Each row is a point on a tangle of strands that fork, close into loops and nearly touch. The rows are in no order.
(in the rows, 128 means zero)
Two points are linked if the straight distance between their rows is under 38. Some points are linked to none.
K216: [141 142 147 129 101 125 179  69  76]
K914: [ 74 130 142 145 101 116  90 113 143]
K783: [ 99 107  94  97 131 124 155 111  28]
K658: [129 123 142 123 112 118 137 104  74]
K202: [127 122 118  99 126 139 187  90  27]
K102: [111 129 131 141 114 118 103 126 148]
K474: [101 139  93 127 108 112 171  84  78]
K891: [ 64 134 148 152 118 146  69 141 196]
K561: [ 84 128 139 145 108 125  79 133 163]
K768: [ 91 124 109 132 115 109 117 119 106]
K51: [119 101 127  96 131 122 137 120  36]
K295: [ 78 128 151 144 135 147  73 155 204]
K742: [124 128 150 111 185 151 102 195 225]
K230: [117 127  93 132 145 120 109 161 176]
K370: [145 121 196 137 123 143  78 140 159]
K652: [116 108 150 115 117 113 103 123  77]
K697: [186 125 151 127 123 133 145 118  95]
K836: [102 105 130 106 122 116 131 112  47]
K321: [177 129 171 136 119 131 127 122 127]
K8: [111 156 113 135 160 140 143 154 243]
K930: [159 117 130 120 126 124 132 125  80]
K154: [117 123  86 114 123 116 152 118  58]
K948: [115 142 122 145 134 132 119 138 207]
K374: [150 111 143 103 126 136 163 104  36]
K739: [121 132  95 129 117 115 142 114  93]
K240: [135 135 118 136 144 127 122 149 194]
K769: [116 120 148 137 135 133  82 153 176]
K356: [ 78 130 158 153 110 139  72 132 179]
K235: [111 139 138 131 160 145 113 167 230]
K305: [ 94 150 151 136 159 161 115 162 245]
K678: [171 134  98 124 123 135 173 111  73]
K139: [154 123 120 126 123 122 129 128 101]
K324: [ 90 131 105 139 112 108 105 123 124]
K814: [147 112 101 100 135 134 160 120  37]
K319: [127 122 103 132 139 118 106 154 152]
K622: [126 127 144 139 113 122 104 127 142]
K885: [105 110  95 107 128 111 118 134  59]
K816: [181 127 125 131 133 128 141 139 128]
K707: [115 135  87 119 112 125 186  86  60]
K522: [134 137 131 122 103 129 188  73  65]
K669: [111 102 112  90 136 128 152 115  20]
K399: [174 128 113 118 122 138 177 105  62]
K334: [135 126 101 125 118 119 148 118  77]
K363: [ 72 131 144 141  96 113  99  99 118]
K913: [106 126  91 132 153 124 106 166 194]
K790: [ 77 121  94 124 117 102 111 121  85]
K178: [166 122 186 138 115 133 107 122 136]
K348: [109 139 149 146 117 135 100 130 187]
K513: [143 126 177 123 166 155  97 177 209]
K155: [139 123 122 132 121 116 119 132 114]
K5: [102 116  82 103 125 122 161 109  43]
K745: [111 129 101 121 171 132 108 179 213]
K192: [165 142 100 141 117 122 165 113 115]
K844: [149 125 186 136 109 127 111 108 113]
K899: [177 127 135 133 136 128 126 143 139]
K45: [102 134 129 137 151 139 101 166 215]
K896: [124 137 107 137 111 113 142 108 111]
K577: [107 138 114 128 104 116 166  78  78]
K919: [144 129 164 118 174 150  99 186 218]
K65: [104 124  70 128 130 106 119 141 111]
K167: [182 127 157 134 125 129 137 116 113]
K596: [176 126 183 133 139 144 113 151 182]
K392: [106 155 107 149 142 131 143 137 235]
K209: [156 144  96 144 123 120 162 119 142]
K794: [134 117 110 129 131 118 109 143 133]
K863: [164 116  90 116 140 126 136 150  87]
K565: [135 107 127  96 133 143 176  98  19]
K486: [169 132 106 131 122 128 162 116  95]
K197: [138 123  94 105 127 139 180 104  34]
K720: [ 85 149 157 148 143 161 104 148 243]
K496: [154 112  92 119 143 120 120 158 102]
K308: [143 124 197 130 149 157  86 165 202]
K384: [154 109 113 106 134 131 143 131  44]
K648: [152 124 186 133 121 135  96 135 152]
K662: [134 133 125 113 111 132 196  69  51]
K704: [146 121 192 139 138 150  79 153 184]
K237: [154 122 144 132 146 131 110 157 176]
K527: [134 132 152 129 107 120 130 101 101]
K690: [139 148 131 145  99 118 160  84 122]
K165: [104 135 134 134  96 109 147  81  94]
K140: [196 124 115 126 143 131 145 143 114]
K315: [ 93 129  91 138 120 110 108 130 148]
K441: [109 149 142 148 136 140 120 135 225]
K625: [177 130 141 122 116 136 174  98  65]
K552: [183 128 147 123 120 132 160 105  76]
K400: [133 142 123 142 107 119 141 104 133]
K206: [114 134 133 108 190 154 107 200 229]
K36: [112 130 111 117 180 137 113 191 221]
K975: [ 92 131 144 130  98 114 133  87  89]
K889: [146 148  99 146 125 121 150 122 169]
K927: [146 131 171 133 108 124 128 102 111]
K825: [ 98 124 151 139 136 141  77 157 188]
K559: [183 119  99 121 137 130 144 146  96]
K460: [100 158 153 153 132 149 119 134 235]
K203: [135 121 152 132 141 136  92 159 186]
K25: [ 94 114  82 120 127 104 111 139  93]
K900: [167 124 137 132 144 130 121 151 157]
K997: [136 147 147 136  96 120 170  70 100]
K576: [102 131  77 135 129 106 118 139 136]
K778: [114 149 119 132 163 140 130 162 231]
K895: [ 91 127 126 139 119 123  89 135 161]
K124: [ 99 111 112 110 120 110 123 122  64]
K360: [142 119 138 116 117 126 152  99  59]
K273: [142 141 110 141 133 125 134 134 180]
K882: [ 87 132 154 137  91 115 112  92 110]
K855: [157 110 128 107 128 128 137 129  57]

A fork is a point with three links, a tip a point with one. Leave the first point through the second and follow the links. Name the first fork or tip that comes.
K882, K363: K561
K237, K900: K496
K51, K836: K885
K704, K370: K178
K997, K216: K662
K441, K460: K235

A tip is a point with one link. Name the tips that can be reached along the links from each point below, in the order of the rows.
K855: K45, K392
K102: K622, K707, K496
K739: K885, K662

Name the points in between on the shortest way along the links from the first point to the second, in order.
K863, K816: K559 K140
K273, K625: K889 K209 K192 K486 K678 K399
K334, K51: K154 K5 K783 K669
K167, K704: K321 K178 K648 K370
K783, K885: K669 K51 K836 K124
K895, K577: K561 K914 K363 K882 K975 K165
